Each row is a point on a tangle of strands that fork, close into loops and nearly touch. The rows are in no order.
In the rows, 128 means zero.
Points whose rows are less than 104 apart are linked; no others are. Some points are linked to none.
<866>: [ 93 115  97  92 162 133  92 104 114 125 111  63 120 158 153  40  97 107
 127 120 149 161 174 101]
<358>: [121 119 117  99 149 127 113 126 157 121 113 136 180 104  97  50 108 134
 118 149 143 128 150 115]
<61>: [ 85 126  98 132 123 154 119 137 106 122 162  81 108 180  87 141 173 120
 145 100 123 131 112 148]
<526>: [150 159 165 117 109 114 144  99 132 100 125 153 103 133 114 162  97 121
 103 128 110 149 129 154]
<462>: [ 90 151 158 147  87 141 116 117 155 205 148 106  74 117 177 161 151  98
  96 168  78 108 107 119]
<21>: [178 122 130 126 131 132 186 181 127  64 143 172 175 127 104 115 144 167
 170  92 100 133 115 194]
<26>: [ 93 129 135 154 112 142 131 145 162 178 173 138 121 145 114 163 156 143
 138 172 115  63 106 112]
<435>: [112 143 123 138 117 132 130 140  96  90 163 109 128 187  78 141 147 133
 147  76 123 147 116 164]
<419>: [152 151 137 117 105 148 111  92 135 152  97  97  57  68 197 129  83  84
  63 132 103 147 117 121]
<789>: [139 117 155 146 101 133 163 168 140 148 186 165 118 124 111 198 191 132
 155 161  99 124  99 160]
<639>: [152 126 117  86 144 131  88  92 120 104  78 108 135 108 148  75  62 112
  92 103 144 166 156 110]
<203>: [156  94 116 128 150 115 165 188 144 136 139 184 200  90 102  93 185 162
 172 163 140 108 141 139]
<722>: [173 130 143 145 114 125 130 122 121 145 112 177 147  74 128 119  86 129
  96 113 146 121  97 115]
<197>: [125 141 154 182  91 112 152 136  87 151 189 166 162 139 105 162 117 142
 138  85 152 148  78 147]
<753>: [148 109 115 137 107 145  95 130 126 163  95 116 134  70 145  52 111 103
  97 108 153 135 103 101]
<153>: [151  82 116 137 129  82 123 146 121 160 117 178 189  63 132  78 175 140
 149 125 169 168 145 106]
<277>: [ 91 115 115  78 176 101  87  81 145 121  99  90 155 132 159  60  70 119
 110 139 158 168 189  85]
<108>: [149 127 148 189  76 121 154 133  88 171 177 167 156  96 134 158 123 122
 139  86 146 143  62 138]
<931>: [ 92 113 123 139 142 116 106 117 112 168 120 103 111 155 154 144 149 130
 130 146 141  94 142  87]
<38>: [131 153 114 112 112 159 108  97 110 115 111  66  75 127 158  88  73  77
 109  94 118 177 126 128]
<755>: [170 118 153 140 100 135 198 183 119 117 183 173 141 110 109 194 185 136
 177 130 102 150  94 180]
<800>: [114 105 148 120 152  82 106  78 109 140  92 142 135 148 168 133  69 142
 113 122 162 117 160  75]
<399>: [163 109 113 140 120 122 140 160 116 102 121 160 187 109  93  75 143 151
 147  97 139 145 123 148]
<618>: [ 94 133 112 107 166 111 133 122 132  81 116 117 114 186 113 172 146 148
 148 146 137  88 172 125]
<1004>: [ 77 129 133 176 101 141 100 121 120 199 165 110 150 131 115  84 108 130
 109 105 143 107  72 109]
<162>: [ 90 137 161 129 144  89 115  83 114 128 124 142 131 184 137 159  71 148
 114 118 153 108 145  93]
<473>: [130 101  81 127 139 135 112 145  80  96 107  73  94 164 110 175 202  97
 153  96 140 151 128 153]
<943>: [126 104  92 121  93 174 124 153 130 119 115  64  67 129 125 106 174  79
 139 100  92 169 108 145]
<587>: [141 110 165 114 165  69 114 100 132 117  89 175 177 129 143 109  77 164
 111 126 171 142 174  90]
<930>: [115 118 102 106 182 110 135 147 140  91 100 131 135 157 108 160 185 155
 159 167 143  73 174 130]
<55>: [178 119 137 134 108 134 198 187 120  79 155 169 148 120 100 162 184 150
 172  95  96 148  98 196]
<675>: [102 181 157 132 119 141 141 105 184 143 147 124 102 116 125 159  73 127
  80 180 100  80 112 121]
<879>: [ 86 154 135 167  85 165 110 128 132 185 177  93 122 123 108 115 107 111
  94 110 121 130  59 134]
<74>: [156 145 146 142 126 118 122 132 111  70 135 154 185 150 104 112  85 165
 134  70 135 155 113 167]
<145>: [ 86 107 108 127 150 108  95 121 118 168 117  90 126 144 151  90 144 133
 132 134 156 111 154  83]
<90>: [ 90 130  91 110 152 147  98  99 113 143 126  51  88 170 176  62  91  98
 132 127 132 140 166  96]
<790>: [110 190 137 101 133 159 135  94 173 100 134 118 112 113 100 132  54 126
  76 149 107 101 121 143]
<710>: [ 84 137 121 120 112 158 118 135 141 155 152  55  55 151 161 182 203  86
 135 169  75 144 135 130]
<12>: [119 103 110 144 131 151 156 180 109 115 191 122 139 148  82 206 228 129
 178 114 120 127  76 182]
<308>: [177 116 162 118 153  86 122 125 141 104  94 194 180 102 135 108  84 163
 117 134 155 131 162 111]
<809>: [143 123  98 134  95 163 115 125 122 144 110  84  74 105 153  90 123  80
 121 111  99 152 116 123]
<396>: [187 153 128 103 106 159 122 116 135  88 102 128 108  83 119 119  85 103
  81 105 112 156 106 151]
<860>: [145 113 131 118 132 136 150 145 175 123 102 163 121 112 127 127 139 140
 135 180 108  65 158  99]
<191>: [158  89 105 123 151  79 147 166 134 144 118 198 208  66 116  88 195 152
 171 144 158 159 163 127]
<650>: [109 165 125 102 145 157 105  87 146 105 132  95 125 129 116  90  49 129
  84 127 125 116 130 129]
<669>: [146 100 111 101 146 113 113 135 120  84  78 132 127 135 122  88 142 136
 133 126 137 138 177 115]
<394>: [131 159 158 124 153 113 126 115 146  65 122 169 181 158 110 116  61 176
 124 111 145 125 142 145]
<967>: [120 106  93 129 173  93 101 146  88  94 110 119 169 155 103 112 189 160
 156 113 161 147 163 137]
<259>: [145 115 104 151  84 176  96 147 141 172  90  87  94  65 167  65 140  73
 109 106 123 147  95 117]
<338>: [174 142 177 147 123  84 168 138  96 112 133 207 147 137 136 196 118 160
 163 124 138 125 123 149]
<701>: [177 118 140 123 113 137 167 151 165 123 119 189 126 102 113 150 131 137
 142 169 104  90 124 132]
<113>: [140 121 135 111 129 120 143 114 153 126  84 148  95 121 154 141 113 118
 122 166 110  87 163  90]
<103>: [133  99 107 106 156 126 144 158 157 109 106 137 119 139 115 150 176 152
 151 183 114  62 167 116]
<144>: [147 117 121 112 131 138  91 112 127 129  93 108 140  81 140  58  84 112
  87 109 152 154 132 111]
<166>: [111 109 103 120  97 161 124 158 124 131 142  59  57 130 129 166 216  83
 147 132  96 165 105 153]
<361>: [110  97 114 109 156  71  89 110 127 159  96 132 165 104 134  62 140 123
 127 128 171 180 174  98]
<945>: [176 156 123 104 105 171 111 103 126 125  89 102  80  41 154 120  83  97
  68 111 132 160  91 135]
<666>: [119 121 138 150 111 126 145 142 136 157 164 149 114 144 114 195 171 141
 140 157 123  93 107 129]
<685>: [102 103  93 152 138 149 138 177  95 120 184 115 167 151  80 148 209 147
 167 105 147 115  89 161]
<454>: [127 114 113 154 133 131 146 162  97 128 161 152 165 149 102 146 174 154
 163 111 146 113 107 138]
<332>: [184 129 156 129 147  86 150 134 127 104 106 203 177 129 139 144  97 172
 159 128 150 127 150 137]
<700>: [ 77 143 119 113 146 131 127 106 128 110 140  82  80 184 129 184 146 128
 137 152 105 105 161 126]
<868>: [ 91 135 134 146 100 150 112 130 154 178 150  86  70 134 166 172 179  93
 125 162  85 120 118 109]
<926>: [ 71 125  93 136 126 164 101 129 114 152 149  49  86 173 141 120 155 103
 147 122 118 122 121 119]
<157>: [167 123 156 122 125  96 139 108 133 119  79 175 108 116 147 153 102 130
 126 143 127 105 156  98]
<870>: [133 156 143 102 120 131 137  85 135 111 112 112  74 128 149 150  82  96
  97 133  95 146 149 128]
<779>: [111 120  85 101 159 143 119 107 123 110  99  73  75 155 174 102 123 106
 138 147  99 122 184  98]
<865>: [115 109 124 140 135 132 143 163 106 114 179 112 120 148  99 245 230 118
 161 152 129 132  89 182]
<622>: [103 100 121  86 173  79  84  86 130 149  89 117 147 129 160  82 108 131
 121 140 165 160 200  77]
<752>: [129 157 132 119 117 148 125  82 150 149 106  86  48 100 198 126  93  78
  87 158  82 146 140 120]
<232>: [150 144 142 136 141 123 178 168 133  84 148 179 183 157  95 135 129 179
 178 110 116 122 111 189]
<233>: [169 161 144 108 118 137 125 104 140  74 104 144 127 108 112 139  63 127
  88 108 117 146 126 151]
<195>: [100 117 123 147 136 100 112 116 112 179 124 125  89 149 173 197 171 122
 134 162 138  82 138  85]
<984>: [127 124 122 169  71 163 123 153 129 166 152 129 132  96 112 110 146 109
 120 106 123 126  70 131]
<411>: [ 93 172 141 137 116 159 128 106 181 181 134  97  87 109 178 126  99 101
  73 165  87  90 111 109]
<895>: [110 155 146 110 148 105 148 120 148  73 115 144 126 189 106 164  99 160
 144 140 119 104 163 129]
<204>: [156 116 134 189  72 148 135 150 108 188 160 170 158  60 137 124 132 117
 122 102 141 128  58 121]
<940>: [ 97 101  93 130 154 110  94 132  84 137 113  85 134 161 116 104 173 127
 147 105 174 147 146 105]
<794>: [181 107 138 140 131 136 182 184 142 129 142 204 174 106 119 144 155 158
 176 155 116  89 116 147]
<324>: [ 85 154 142 155 121 150 133 131 153 154 183 124 133 161  87 126 117 143
 117 149 113  80 102 126]
<979>: [163 142 168 139 121 106 185 149 112 114 153 189 140 145 114 211 149 154
 166 135 122 140 120 177]
<524>: [126 119 124 151 149  97 129 153  86 106 138 150 184 165 100 131 160 168
 166 106 162 134 134 139]
<331>: [150  92 125 121 138  86  98 118 128 155 102 154 189  56 126  54 128 124
 108 109 176 188 134 108]
<347>: [129 152 120  92 153 153 103  73 125 103 109  73 114 128 155  88  36 108
  82 104 135 148 143 119]
<839>: [154 131 118 135 134 154 144 161 155 148 151 171 208  43  96  61 117 147
 106 142 150 108  93 145]
<654>: [116 147 172 159 116  95 145 111  93 150 170 162 134 171 116 198 120 144
 141 115 148 128 104 135]
<348>: [127 155 134 114  98 166 139 121 170 135 135 100  76 113 121 131 126  97
 103 159  70 124 111 150]
<296>: [101 154 178 141 121  86 126  81 111 146 145 144 120 162 129 174  67 147
 105 117 149 116 109 113]
<465>: [133 108 109  92 152 134 118 118 131  93  85 100 108 141 137  90 127 118
 133 141 111 123 189 105]
<57>: [ 73 138 103 136 124 151 104 104 120 176 142  55  81 172 172  97 115  99
 120 125 112 123 120 106]
<196>: [128 156 152 107 154 122 141 112 172  75 103 153 139 148 112 129  74 154
 116 147 125  93 153 120]
<766>: [134 145 129 128 118 134 126 124 102  80 130 127 141 154  93 113 108 135
 127  69 128 166 116 159]

A piece is two or more points that can be reached from each other along the links. Count, over all rows, the pieces, the separate loops (a circle has one, a figure eight two, a Y none), the forks (points with three links) and the tips (points with one).
pieces | 5
loops | 4
forks | 6
tips | 8

How many points has the smallest loop of links through each point below? Write none if it is on no loop.
<943> | 12
<144> | 7
<945> | 7
